Each row is a point on a landscape with many valleys, with its height.
From any point a ball takes the steepest step (drop divided by distance) to one of its 2 nearest points. It stops when none of these is lower. Distance is the straight distance between rows; heights are no part of it.
K30: [-24  26 -28  11  28 -12   6  13  29 -13  13 -12 -30  -8  19  49  -2  18
  16 -20   1   6  17 -13  16  38   1  -6  16 -11  38  -6 -12 -28  20 -28
  14   8  15 -19  32 -19  37  12  -4]  (h 491)
K20: [ 13  41  27 -18  -4  31 -40  25  48 -20 -42 -28 -13  57   0  41  32  -8
 -25 -11  15  22   0  27  25  -8   1  32  30  20  10 -31 -44  11 -38  -9
  37  17  19  29  -3 -24  -3  -5  24]  (h 241)
K685: [-27  15  16  15  -3 -20  20 -32  19  18  11  31   0 -47  -9 -13   2  27
  -2  37  14  22   9 -41   1 -35 -15 -42  -2 -33  38   0  -4 -42  39  -7
 -52  20   2 -25  14 -33  16   3   8]  (h 611)
K109: [-14 -26  -2  -6   2 -19  45  20  11 -21  13 -19   5 -29  18  -9 -24 -24
 -17 -16  23  12  -2  -5  38  15  47  32 -42  37   1  45  16 -12   9   2
   2  44  44  28  50  29 -17  33  63]  (h 623)
K76: [ 26 -39 -37 -39  11  32 -43  15 -22 -19  14  36  48  38 -10 -25  18 -12
  22 -31 -26 -50 -26   8 -10  -2 -60  -9  13 -20 -43 -13 -14  32   4 -29
  16 -39 -31   6 -19  17  14  -5 -46]  (h 591)
K783: [-21  31  40  17 -11 -27  18 -43 -62 -14   8  26 -18 -22 -25 -20 -12  32
  -2   5   2   4  23 -18 -12 -27   4 -18  18 -15 -13  -2  13 -10  25  34
   3 -14 -44  33 -27 -39 -14  -6  -1]  (h 343)
K236: [-15  40  16  15  -1 -37   1  -3   9  26 -23  31  13   4  20 -11   9   2
  -4  11  -4  18  40 -49  24 -37 -43 -46  -2 -38  28  10  17 -45  31   5
 -69 -21  10 -55 -26 -37   1 -15 -17]  (h 625)
K600: [  6  -3 -30 -15 -51  13 -11  35 -50 -30   0  37  16 -23  19 -23  34 -10
 -13  -5 -18 -30 -26  15 -17 -31 -39 -29   8  61 -26   9 -25   1  -9 -58
 -28 -18  -2 -21 -32 -47  34 -31 -47]  (h 488)
K766: [-20 -12  15  20 -16   2 -31 -15 -46 -17 -26 -11   6   8  -7 -44   0   1
 -26  16 -37 -36 -48  44  15 -36  18 -14   2  28  20  48  -2  10   4  16
 -37 -81 -62  25  -6  -6 -33 -40  45]  (h 403)
K877: [ 31   4   3  14  27 -18  -7  29  53  69   6 -21  61  33  34  15  -4 -40
 -20  -6   9  23 -42   3 -12  19 -20 -19 -29 -29   9 -17  -5 -13   6   5
  -8 -14  44 -50 -11  36  11   2 -25]  (h 447)
K747: [ 21  -8 -39 -18  22  16  -7  59  23   2  42 -33   7  30  23  42  -3 -35
  -4 -20 -24 -10 -28  53   6  15 -25  10  46  -2 -25 -23 -33 -24 -61 -46
  15  19   9 -43   8  27 -12 -23 -32]  (h 254)
K346: [ 13   3 -20  13  29  43 -43   4   8 -30  16 -16 -12  50  -5 -12  20 -10
  28 -17 -12 -20 -38  46  -4  26 -42  19  50 -21   1  -8 -24  14  -1  -6
  11   2 -18   6 -20  13  15 -15 -14]  (h 384)
K55: [  6  -7  35  20 -19 -11  63 -17  27 -13  -2 -22  -4  -9  -1  -2  -9 -36
  -5  49  44  20  21 -22  -4   9  25   0   4  29   6  19  39   5 -29  27
  20  41  41  11   5   1 -15  18  33]  (h 393)
K220: [  8 -60 -42  43  13  21  17 -26  10  -4  13 -27   3 -34 -30   8 -42  36
  35   0  -7  28 -27  11 -17  15  22  12  -6 -42  19  63  37  -3   1  32
 -25  29 -27 -28  46   7  21   2  12]  (h 168)
K300: [ 22 -13  41   6  18  16 -28 -24 -10   3  19 -27  30  37 -30 -37  18  -9
  13  14   6   0 -45  28 -45   0 -16 -31  38   5  -2 -36 -18  42  -9  11
   3 -23 -20  22 -18  38  -4 -29  20]  (h 503)
K581: [ -6  15  34  14 -50 -15   9  21 -28  28 -38   1 -20 -16  12   1  25   2
 -48  17  -5  11   3  34 -17 -60  29   0 -13  64  23 -41 -23   0 -42 -56
 -26 -35  -2 -12 -14 -44 -24 -23  -5]  (h 680)
K495: [-24  38 -17   3 -25  -7  22  16 -28  -9 -20  39   0 -19  36 -14  -1 -13
  14   0 -10 -16  53 -64   6   7   0 -31 -22  13 -30   8  28 -16  38  13
  12 -19   8 -27 -21  -1 -19 -16 -52]  (h 240)
K101: [  5  -3  30  13  17 -24  17 -29  -4  24  -1 -18  -3  -4 -13 -12  -6  10
   1  16   3  -3  16 -12 -14  25  51  23 -39 -23  -8 -15  30  29 -31  19
  48   3  -7  22  -7   6 -16  33  -9]  (h 272)
K858: [ 23 -20 -21 -21  19 -17 -10  27  -5  38   7  13  83  37  22   4 -11 -13
  28   3  -6 -19   8 -40 -12  20 -33 -51 -18 -47   0   1  34   5  14  17
 -21 -50  21 -59   5  45  -1   2 -51]  (h 524)
K408: [-40  21   5 -38  -4 -13  21 -14 -31 -35  -1  46 -31 -31   2 -24 -15  12
  24  -1  26  -9  41 -21  -4  -4 -29 -28 -29   7  -7 -35   4 -30  35 -12
  20  12  30  22  15  14   9  16  -9]  (h 586)
K8: [-24  -3   4   1 -14  25  15  39  26  26  49   7 -24 -40  13  20   4 -18
 -14  29  29   1  -2  36 -18 -18   5 -16  25  58  13 -11 -25  -6  21 -21
  11  22  22   3  14  23  36 -31  23]  (h 612)
K247: [  9  52  46   6  -4 -38  45  13  23   5  -1   7   9 -21  28  12   3  -2
 -28  -3   3  52  28 -46  42   2  37   2 -27 -10  -1   0   7 -18  26  19
  15  36  49  -4 -13  -1 -61  19  17]  (h 639)
K167: [-34 -15 -42  -7 -23   6 -11  29 -64 -54  16  20 -23 -25  20 -37   7 -14
  16  -5  -6 -53 -25  27 -17  -7 -38  -8  -3  41 -16  10 -23  19   0 -46
   1 -44   6  -8   6 -18  43 -10 -27]  (h 537)
K591: [-18  32  40  13  -6 -35  27   7   3  21 -19  12 -17 -33  21  13  27  15
 -30  18  10  14  25   1   1 -31  41  20 -39   9  33 -42 -18 -20 -26 -60
   3  -6  11 -12  -9 -53  -4  23 -14]  (h 665)
K277: [-23 -22 -24  39  18 -20  30 -25  19  12   4 -33  -9 -43   1  -3 -17   7
  14  21   1  22  -9 -12  -8  32  25  17 -32 -51  26  31  21 -10  16   9
   4  -5 -15 -28  48 -28   7  27  -6]  (h 219)
K640: [ 10  22   3  14  -3 -35  46  45   1 -12  18  11   5 -42  31   9 -11 -10
 -40  -5  18  36  -4 -27  33  19  31   5 -47  11   4 -11   6 -18  38  12
   0  31  38  17  24  31 -43  46  53]  (h 631)
K468: [ 31  -1 -24  -8   5  20 -41  29  13  23   9  18  54  51   1   2  26 -24
  28 -51 -31 -14   4  -5  -7  -7 -67  -7  21 -29 -19  14   3  18   7  -3
  -5 -21 -12 -28 -34  12  46 -45 -53]  (h 632)
K216: [-52 -23 -18 -23 -12   2  22   5 -57 -33  14  23 -40 -49   7 -35 -22   3
  16  17  12 -30   8  18   8 -19 -30  -9 -29  25   4  -4  -4  -3   5 -45
 -21 -39  15   0  31  16  13   3   5]  (h 567)
K292: [-24 -33 -32   3  11 -11  12 -39  25  40  17   4  11 -50 -31  30 -35  -7
  26   6   1  20  -7 -18 -61  36  20 -27 -38 -36  -3 -11  18 -25  26  12
  31  35  29  31  74  31  37  13  15]  (h 585)
K352: [-46  -1 -11  18   4 -38  20  -9 -17 -23  -5 -10 -31 -53  15 -39 -25  18
 -21  16   5  22  -4 -20  34   8  16  28 -49 -39  14  36 -14 -29  29   3
 -27 -25  17 -19  36 -32 -27  32   8]  (h 255)
K590: [ 44  -1 -17 -71   4  27 -15  54  38   1  14   0  27  29  16  13   3 -27
  -2 -19   6  12 -15  27  39 -18 -36 -15  48  22 -36 -51 -42 -11 -16 -32
 -12  44  25   4   9  50 -26 -14  33]  (h 376)
K816: [ 12   7  -6   6  28 -47 -16  19  23  41  24  -7  53  42  24  11  10 -19
  12 -12 -27  -2  -5 -38  -3   8 -56 -43  -2 -60  23   2  -4 -18   8 -14
 -54 -29  35 -65   7   5  23 -11 -20]  (h 487)
K596: [  2 -48  14 -14  -8  10 -20  -7  17  53  14  32  53 -10 -24   5  -4  44
 -27  11  -7  24   0 -23   4 -25   9   4 -34 -45   8  22  -8 -10  54  38
 -34 -13 -23  -1  -5  13  -1  13 -22]  (h 400)
K883: [-47  53  13   2 -21 -60 -36 -12 -41  13 -17  12  -6 -31  23  15   5 -14
  13  -9 -31 -20  19 -49 -26   9  14 -13 -29  -9 -10   7  -3  28  13   4
  32  -7  34  12 -53 -45  36  -5 -60]  (h 738)
K769: [-23   8   6   7   5  -4 -63  -4  -5  10 -15  13  21  42  11 -28  -7  -5
 -18 -10 -13  -9 -13 -12   2   2 -37   3  -7 -42 -21  44  -9  -5  58  62
 -11 -34   4  -6 -64  -6  12   4 -57]  (h 300)
K276: [-18  -3  20 -17  27 -12 -15 -31 -17 -22  32  11 -17   9 -11  -8  16  22
  29  -9   7 -22 -19   3 -21  -3 -27   0   5 -24   9 -67 -35  20  10 -34
  -4  -9   8  47  -3  -2  40  18  18]  (h 299)
K674: [-25   6  16 -11 -23  -5   1 -15 -53   2   2  41 -12 -25  -8 -23  -7  22
  -3   2 -24  -9  37 -43   0 -12  10  -1 -34 -11 -41   5  19   9  32  30
  26 -21 -23   5 -21  -4 -32   4 -55]  (h 293)
K85: [  3 -21 -27 -21  -2  -3   8 -44 -13   6  -5   5 -14 -28 -36  26 -36  47
  35 -38  -6   9  37 -50  -4  23  14  10 -10 -16 -18   3  40  -5   4  34
  -1  39 -23  19  32  20   7  21   1]  (h 382)
K620: [-46 -15  -4   1   3 -28  18 -62  -1  11  31  -3 -19 -54 -26  19 -16  14
  20 -11   6   5 -12 -15 -67   6  16  13 -22 -16  10 -17 -19 -10  22  -6
  12  30  16  51  65 -14  61  25  59]  (h 596)
K772: [ 39  -7   4   2  16  -5 -15 -25   6  27  -7  -7  10   9 -28  19  13  52
 -13   0 -14  27 -14  -8  20 -15   4  21  30 -36  19  -4  -6   6 -21  -3
 -41  -1 -69 -32 -19 -38  -9   1   7]  (h 459)
K244: [  1  17  17  56 -21   8 -13  -6  -8  25 -26 -33   2  24   9 -13  -9 -21
 -22  31   5   5 -10  26 -26   4  17   8  14   7  -4  21  22  29 -16  49
  32 -39 -15 -14 -54  -8 -30 -20 -33]  (h 490)
K92: [ 21 -16 -11 -13 -27  42 -25  20  -4 -13 -34 -21 -15  23 -12 -20   8 -13
 -10   5 -48 -41 -26  54  17 -17  -4   4  10  47  11  28  -3  27 -32  16
 -18 -31 -53  14  13  29 -34 -50  53]  (h 354)
K541: [  0  15 -21 -36   8 -35 -27  19  -2  15  -1  28   8  18  33  23  18 -19
  24 -62 -33 -22  41 -32  20  -9 -39  -6 -23  -5  -8 -22  -8   2   2 -45
 -11 -32   9  -2 -20 -26  64  -6 -54]  (h 704)
K31: [-11  12  -1   8 -17 -14  25  57 -16  24   8  16  20 -35  44  -1 -11 -42
 -26  20   3   3  14 -39  -4  21  29 -22 -42  43 -30  -1   9 -12  33  18
   7 -18  42 -18 -20  40 -26   0 -37]  (h 172)
K770: [ 34  32 -25 -28  26  38  -7  22  22 -58  16  10  10  53   4 -19  34 -31
  40 -30  -3  -8  -4   0  29  25 -67   8  55 -33 -13  -1 -11 -19 -21 -42
   8  28   0 -18 -11   1  -1 -29  10]  (h 298)
K970: [  9 -52 -35  -2   0  25   8 -26 -41 -16  22   0  -9 -37 -46  17 -18  67
  22  -4 -18   9   0 -20   4   4   6   3  22 -24  10  33  15  10   0   9
 -53  -1 -68 -33  29 -15   9   2  29]  (h 218)
K845: [-23 -49 -16 -34 -13   3  15 -40 -36   2  43  11 -10 -59 -43  23 -35  37
  24 -29   6 -13   2 -14 -28 -14  -6  -1  -4  11  -6 -22 -14   7   5  -8
 -22  14  -9  41  61  24  44  20  50]  (h 606)
K929: [ -4 -51 -21   5  -8   9  36 -24 -30  39  32  13  21 -64 -34  46 -23  39
  28  22  -8   3  26 -35 -45   5  41 -33 -22 -11  -3 -28  40  15  -3   1
   2 -12 -38   4  63  21   4  -3   6]  (h 492)
K34: [-29  11  23  32 -20  -8  12 -10 -19   5  -5 -18 -14 -11   7 -31   9  -7
 -31  32   5  -9 -21  40   8 -37  32   7  -5  30  36  23   6  16 -19  -5
 -13 -36 -20  21   7 -12 -15 -26  48]  (h 407)
K345: [ 14  10  14  19 -28  27  41  17  41  36  -6 -18 -11  11  23  13  -1 -39
 -16  50  40  36   7   4  -3  14   5 -16  12  21   5   0  13   4 -13  22
  35   5  30 -24 -20  21 -14 -18   1]  (h 430)
K305: [ 15  -2  -9 -14 -41   8 -18  69   6  50 -10  -5  47  -3  32   7  -6 -35
 -59  19   4   3 -26   0  -6   2  14 -18 -34  58 -23  10 -28 -10   1   8
 -36 -24  44 -36 -19  23 -14 -13 -44]  (h 90)
K652: [ 24   1  21  -6  13 -11  -3 -22 -14 -42 -30 -14 -13  17 -22 -10  17  27
   2  -3  11 -10   9   8  20 -11  27  30  11  18  16 -17  -4  26 -47 -19
  -7   7 -19  35  -1 -25 -18  34  39]  (h 506)
K128: [ 26 -17  15   0  13  12 -39  -8  61   0 -26 -27   2  34 -20  23   7  12
  -5 -33  21  21 -15  19  14  -6  17  49  29  14   5  -3 -26  17 -12  15
  -1  67  10  37  -3   2   9  18  32]  (h 297)
K763: [ -7 -20  14  33  -2   5 -30 -27 -18   6   6 -12  -1   4 -35 -25 -22  36
 -16   1 -15   4 -25  36 -12   2  23  26  -1 -20  -4  41  11  10  17  63
  -8 -18 -43  33 -11   6  -9   7   6]  (h 270)
K528: [ 13 -40   9  36  31  21 -25 -19  12  -5  32 -45  15  26 -22 -24  -3  -9
  26  12   1 -14 -68  56 -37  18 -14   4  21 -24  16  -7  -7  41 -22   2
   7   9   6  22  10  45  15  -3  21]  (h 453)
K780: [-13 -30  37  25 -14 -28  46 -46  16   8 -13 -20  19 -21  -7 -28   3 -53
 -18  24  30   9 -13  -7 -13 -29  54  40 -20  20   7  56  47  14 -12  11
  -3  53   9  22  36 -20 -22  16  57]  (h 359)
K279: [-15 -43 -17 -43   4   2  23   7  -9 -12  28   3  -7 -46  -6 -10 -41   9
   6 -19  20  -7   7  -2  24  -3   7  16 -18  34 -17   5  -6  -7   8  -6
 -28  35  22  33  52  36  13  34  50]  (h 615)
K132: [ 30 -17 -23  14  -2  28  40   2  24 -40 -15 -22 -22  12  -9  40 -23   0
  37  -6  29  23  20   7   9  33   6  11  50  33   2  44  50   1 -21  29
  11  60   2 -16  -3  15   4   0  16]  (h 425)
K485: [ 31   7 -14 -39  14 -12 -46  11 -12  17   6   6  14  46  11  46  32 -15
  -7 -61 -44 -26  -7  -1  10 -18 -32  24  -8  -1 -11 -41 -31  12 -42 -68
 -26 -30 -18   0 -29 -35  29  -6 -63]  (h 683)
K830: [-48  44 -19 -14 -11 -58 -32 -10 -26  -5 -18  29 -40 -21  22  38   9   8
  18 -56 -33 -10  54 -50  14  -2  -5   2 -21 -15  -1   2  -9  -8  34 -21
  28 -22  10   4 -11 -50  32  -1 -54]  (h 722)
K111: [ -4  28  -9  -5   4  22 -40  11   8 -22 -25  22  -1  45  16 -50  10 -25
 -24 -24  -7 -18  -4  14  18  16 -30   5  -5  10 -46  28 -12  -7  46  43
  36 -12   4  15 -56  19   0   0 -36]  (h 361)
K995: [ -3 -17  11  13  17  -9  -8 -11 -17 -10  -3 -10  -9   5  -3 -51  13   1
 -18  39 -14 -30 -46  24  -1 -14 -16   1 -19 -20  30 -13 -28   7 -34 -46
 -45 -34   5 -19   9 -19 -14  25   0]  (h 324)
K125: [  6  -7   0 -60  18  -6  -9  11 -20  -1  26  47   1  -5   3  10  13   0
  24 -19   4 -37  12   8  -1 -32 -21 -10  -6  13 -21 -87 -17  17  -7 -64
  13 -13 -12  40  -9  17  29  11  -7]  (h 360)
K446: [ 13  35  -1 -18  22  15  16  12   1 -40 -14  11   1  37  21 -55   5 -25
   7  11  34 -21  17  -6  22  23 -31 -20  -4  11 -18  -7  16 -11   7  15
  26   4  16   1 -20  28 -16   9  -3]  (h 290)
K566: [-26 -27   3   7 -20   3 -38  12 -11  38   3  20  51   1   0 -10  -6  10
 -12  15   1  -6  -6 -26 -31   7   1 -11 -26 -23   0  38  -5   5  52  53
 -15 -30  15 -15 -27  17   9   6 -69]  (h 363)
K10: [-44 -16 -10  -8 -22 -19  34 -22 -50  17   7  21 -32 -86 -19  33 -20  31
  12   6 -22   4  61 -50 -26   1  47   6 -50   6 -15 -33  14   9   2 -10
  18 -24 -17  24  51   5 -16  -4   1]  (h 504)
K50: [ 15 -14 -26 -23  22  -2   3 -33 -22 -44 -31  -6 -16  16 -22 -15 -42  30
  35 -39  12  10  23 -36  22  49   8  42  -7 -24 -34  39  48  -6   2  57
  -6  35 -11  -5  -4  12 -25  38   4]  (h 355)
K420: [-16   2  22  -2 -20  22  -3  22  19  -6  16   2 -36  -8  11   1  26   0
 -22  21  17   4 -22  49   8 -44 -12   0  37  41  35 -23 -59  -7  -6 -51
 -20  27  31  14  19  -8  16 -23  58]  (h 630)
K585: [  3  -5 -12 -27 -24 -18 -11  22 -59  -7   9  49  10 -30  12  19  22   3
  14 -39 -13 -21  -1  -2 -27 -33  -6 -31  -1  60 -17 -49 -21  19   7 -63
  12 -39 -26  16 -33 -26  55 -25 -35]  (h 423)
K938: [-31  53  10  34  12 -28 -14  -7   9   4 -11 -16 -13  20  29  19  12 -27
   6   1  10 -17  14 -19 -16  31  -1   3   6 -10  19  10   7  -1  -6  11
  40 -22  24 -22 -42 -30  24   4 -52]  (h 759)
K32: [ 25  -3 -10 -23 -32  29 -36  37  -3  15 -44  -4  11  32   7 -27  13 -29
 -49  12 -25 -32 -17  20 -11 -12 -10 -10 -11  50 -32  12 -27  11 -27   3
 -25 -42   1 -27 -15  -3 -29 -21 -46]  (h 196)
K72: [-15  72  59  -1  -1 -35  21  -6  28  -2 -19  15  -8   2  21  39  26  12
  -4  -6   9  26  64 -30  24 -26  14   1  -9 -14  24 -18   5 -27  -7 -12
  29  27  30  -3 -17 -35  -6   9  -2]  (h 651)
K80: [ 45  38 -31 -26  26  28  32  16   6 -51 -24  34  14  44  10 -39  28 -22
  22 -18  17 -22  29  -9  41  14 -43  -1  15  -4 -25 -11  25  -6 -31 -40
  21  -6  -9 -24 -19  -5 -15 -12  -8]  (h 217)
K123: [  1  48  23  28  22  -3  -6  18  37 -22 -32 -48 -17  41  21  -5   6 -15
 -45  16   8  11  -6  30  35  30  19  25   2  -7   9  35  -6 -15 -17  28
  29  -6  33  -6 -13 -22 -42  24   1]  (h 794)
K880: [ 28   1  47 -14   8 -13 -35 -39   3  21 -39   3  27  24 -25 -38   5  20
 -30  29  -2   0  -2 -15   9 -25  -2   0 -26 -42 -13 -13  -5  22 -12  32
 -18 -16 -28  17 -42  -8 -46  33   2]  (h 170)
K16: [ 70  19 -31 -53  26   2  -6  22  13 -42 -32  15   7  52  10  16   8   9
  -2 -63  -6  24  13 -10  86  19 -16  25  -1   6 -18  -3   1 -26   0  -9
 -41  29 -19  -5 -14   4 -28  22  26]  (h 534)
K378: [ 23  20 -19 -24  -3  11 -12  26   2   3   4   7 -23  30  11  29  36   4
 -26 -34 -26  -5   0  11  24 -29 -34  16  19  18   4 -23 -46 -23 -29 -61
 -35  -5 -21 -33 -12 -34   2 -26 -40]  (h 663)
K708: [  4  22  -2 -13 -10  28   1  19   9 -26   9  17 -42   3   7  19  31  24
  -8  -7   6  23   2  17  34 -35 -30   5  60  15  25  -8 -49 -33   8 -46
 -32  36  -7 -15  -3 -33  16 -24  23]  (h 646)
K569: [-21  60  32  38 -14  -7  32 -51 -35 -11   0  17 -22  -7 -14  -5 -11   4
   7  26  -7  -8  38 -30 -22   9  17 -11  32 -24 -23  19  43  -6  11  69
  43  17  -8  20 -29 -36 -46 -16  -8]  (h 390)
K715: [ 35 -45 -26  39  -8  27  44 -16   6  36  21 -11  14 -39 -21  59 -33  23
  46  20 -10  23  11  -4 -39   5  36 -37  13  -7  10  -8  62  16 -20   6
   9  17 -43 -20  26  30   1 -21 -10]  (h 476)
K177: [  9  35  -3  34 -25  33   1  -6   1   3 -23   2  -5  34  -4  -5   4 -14
  14  -1  14  16  17  15 -28   7 -11  -4  40   7 -23  10  41  18   8  57
  67  -5 -37  -6 -56  -1  -8 -51 -25]  (h 520)
K881: [-47 -11 -36  29  15  -7  21  22  11  -3  33 -18 -42 -40  10  58 -17  -9
  25   1  -3 -10   2  25 -25  38  29  -1   6  10  33   7   5  -1   2 -34
  48  -7  17  -2  46  -3  50   0   5]  (h 465)
K94: [-26  -6  -3   5  12 -16  19  -2 -16 -45 -25  -4 -33 -19  20 -54  -9  18
 -14  17   5   0 -16  29  45  -4  -8  16 -37  -8  38  11 -14 -31 -10 -50
 -55 -17  30 -16  32 -29 -22  42  30]  (h 282)
K660: [-16  26  58  17 -20 -21  -1  -5  31  -9 -38 -28  -7   9   5 -16  18 -23
 -38  37   3  -8  -3  37  10 -28  53  27 -29  23  22  20  -8  20 -42   2
  37   9  28  42   9 -20 -39  10  61]  (h 365)
K874: [ -4   6 -30  14 -24  39   2  31   0   4   2  19  -3  -1  13  -3  -3 -17
  15 -22   5 -18  29   4 -23  19  -3 -15  11  35 -40  10  29   3  24  24
  63  -2 -18  -4 -26  31  25 -36 -55]  (h 558)
K223: [ 11  10  -1   6 -26  28 -27  31   5   9 -38 -36 -26  36   1 -10  23 -37
 -33   4 -22 -23 -29  52 -13 -16  -3   4  17  46  12 -10 -38  27 -47  -5
   1 -43 -16  -4   2  -9 -26 -41  11]  (h 292)
K955: [-40   5  30  -1  -8 -13  30 -18   2 -20   7  28 -23 -49   4 -25  -3  23
  -1  20  30  16  12   4   1 -28  -5 -14 -16  12  33 -17 -19 -39  28 -29
 -32  44  38  21  16 -17  19  27  39]  (h 600)
K189: [ 27 -21  -7 -10   5  30 -14  -8  -4  -6 -19  -5   2  24 -24 -28 -33  25
  10  -7  -5   5   9  14  11  26   9  22 -16 -10 -35  29  32  -1  13  62
   4  24 -23  12 -19  48 -15  13 -13]  (h 320)
K727: [ 23 -50  13 -17  14   5 -29 -30  41  31  20  11  36  -4 -20 -17   3  40
 -19  20   0  21 -45  -6   3 -27 -12  12  -9 -53   8   9 -33  -7  39   4
 -63  23 -16  -3  11 -14  15  23  21]  (h 420)
K334: [ 44   5 -26 -13  29  11  23  35  25 -67   4 -20   7  40   9  39  -3 -14
  29 -29  33  18  -7  -4  38  38 -26  -3  67  20   5  16  10 -11  -8  -4
  -6  63  33 -26  10  17  -2  12  45]  (h 380)
K678: [-12   9 -15  -9 -20  32  12  17  -5   4  40  38 -13 -24  -3   6  11  -3
  15  -3  13 -21  24   3 -30 -16 -32 -50  37  40 -13 -16   1  -4  35  -6
  18  12 -21  -2   0  22  39 -39  -7]  (h 589)
K690: [ 15  10   4  -8  16  24 -12  38  45 -11   8 -42 -10  45   7  40  26 -35
 -12   7  -5  -9 -32  55   4  19  -6  24  36  13  12 -31 -48  -2 -64 -51
  27  10  44   2  26   3  -6 -14  17]  (h 151)
K401: [  8 -53   0  54  -8   7   6 -36   5  15  -6 -23  26 -21 -32 -17 -31  15
   3  16  -6  27 -35  34 -17 -12  50  38 -20 -24   8  73  48   7  -4  59
 -21  19 -42  14  14   6 -10  -8  25]  (h 220)
K509: [ 18 -30  10 -20  -2  29 -36  -3 -33 -17   5  20   7  23 -19 -38  19   6
 -12   9 -16 -24 -24  25 -10 -32 -26 -21   8  18 -14 -14 -23  18  19  -3
 -16 -41 -40  18 -18   7  -4  -9  -1]  (h 548)
K681: [ 49  -6  21  14  14 -22   3 -37 -20 -11 -32 -43  12  27 -26 -18   6  23
  -3  13   3  10 -23   1  12  -4  45  16  24  -3  16  -9  14  33 -63   2
 -34 -24 -55  -3  -7 -37 -42   3  46]  (h 484)
K36: [-63  12  15  26  10 -21  -8 -19 -33 -27  33  -7 -43 -10  -2  -2   2  15
  13 -14  10 -15 -15  26 -42  11   7   3  12  10  22 -21 -28   8  22  -8
  27 -34   5  45  13 -13  52   2  20]  (h 372)
K250: [-37   1 -42  20 -23  17  13 -43 -16  -1  11  -5 -41 -50 -34  47 -30  26
  21 -20 -12  16  36 -26 -25  24  28 -11  22   4   8  31  23 -29  18  35
  16  47  -9  32  52   0  23   3  16]  (h 402)
K953: [  1  -9  50  20  -9 -35  17 -40   0  19   0 -36  16  -2 -16 -17   3 -21
 -15   1  -4   6 -15  20 -19  -9  75  32 -36  17  -1  21  31  39 -32  15
  43  16  -4  64  13   8 -25  10  58]  (h 322)
K83: [ 15 -14  -5  40 -26  22  45  -2  45  55   6 -10   1 -36   4  48 -12  -8
   6  37   4  41  22 -24 -19   9  37 -22   3  10  13   2  34  -9   5  19
  21  15 -12 -23   9  11  -4 -29 -19]  (h 457)
K568: [-69  24   3  36 -17 -12  13 -10 -25  -3  33   2 -55 -50 -11  42  -3   8
   1  -7 -16   2  29  -2 -37  18  46  -1   3  19  10   6   6  -7  25  18
  56   0   0  34  24 -10  27 -13  -7]  (h 429)
K572: [-25 -34 -28   1  19  -4  30  13  17  33  27   4  22 -42  -9  13 -41 -23
  30  40  16 -10  -3 -13 -36  34  11 -47 -25 -16  -6 -17  33  -6  13   5
  19 -15  28 -16  44  53  10  10 -13]  (h 573)
K706: [ 17  42  14  20  31   3  13  -6  21 -17 -17 -39  -9  45  10  16  34 -12
  -1  23  25  -1  -3   9   8  24 -10  11  33 -21  37  -9   5   5 -49  -8
  25  -7  12 -27 -19 -28  -3   5  -9]  (h 779)
K599: [ 12  -1  19 -30  35 -23 -12 -25  10  10  -6   1  11  19  -2 -23  -5  16
   3   1  12 -11   8 -27  21  17  -4  16 -46 -44  -6 -35   1  13 -11  -1
   1  -7   3  16  -4  20  -5  46 -11]  (h 225)
K658: [-37  21  26  60  -8  -4  17 -18 -19  21  -1  -9  -5 -16   8 -23 -19 -17
  -4  40 -11  -4  13 -23 -28  24  29   0 -10 -29 -22  34  35  18  16  66
  40 -15  19 -13 -40   1 -46  -5 -57]  (h 440)
K115: [  8 -49 -26 -29  19  22   3  28 -15   9  33  10  47   6   2 -16 -27   1
  31  36   8 -27 -12   6 -15  22 -30 -46  -1 -32 -18  -4  23   3   9  17
  -4 -18  14 -43  22  66  -9   6 -28]  (h 552)
K588: [ 36 -24   5  -4   8   2 -28 -18  52  23 -11 -28   9  18 -24  -7  20  20
 -22  12  -4  29 -59   9  16 -24 -10  37  30 -44  13   3 -51  -3 -12 -18
 -62  43 -13 -28   9 -45 -13   3  46]  (h 439)
K252: [ 43 -15   2 -33  26  24 -21  25  55 -28 -17 -30  15  52  -9  21   6 -26
  14 -23  33   9 -20   1  31  10 -15  28  56  23  -1 -18 -28  10 -28 -18
 -14  69  43   3   6  22 -19  16  42]  (h 336)
K657: [ 35  -8  -4 -43  13  -5 -15   1   3 -31 -33   4 -30  11  -4   2  -2  37
 -19 -31 -12  12  29  -9  71  -1  20  41 -12  11 -11   0 -11 -15  -7 -13
 -19  18 -25  23  -5 -12 -24  41   9]  (h 523)
K726: [ 17  14  19 -19   7 -14 -43 -11   7  18 -35  23  17  44   5 -30   3   0
 -41   0 -17   9   5 -16  44 -31 -34  -1 -24 -42 -17  15  -7 -27  29  32
 -40 -31 -10 -11 -58 -22 -34  13 -21]  (h 229)
K777: [ 29   4 -19  19  -7  47  23   2  -4 -37   3 -20 -28  21 -13   5  12  -1
  30  -4  11   7   3  38 -14  14 -13  -4  69  34   3  17  30  26 -22  14
  41  15 -40  -5 -14   3   8 -43  21]  (h 471)
K866: [ 31   1   1 -30  20   6 -17  38  68  62  25  -5  40  28  23  35  -4 -32
  -1 -21  13  20 -19  26  10   2 -21  -8  11 -15  -5 -51 -25  -7   2 -15
   9  24  34  -3  -5  53  19 -16   6]  (h 412)

Call two points neighbours if one is among the 2 nearest of the other. Go from one point of each pair to the other, from neighbour to neighbour, staying as low as possible. Name the highest point that can't be avoided.
K953 and K690 | K177
K305 and K769 | K34
K80 and K769 | K111
K220 and K276 | K568

Where does a ball stop that starts at each point below?
K685 | K276
K706 | K305
K678 | K305
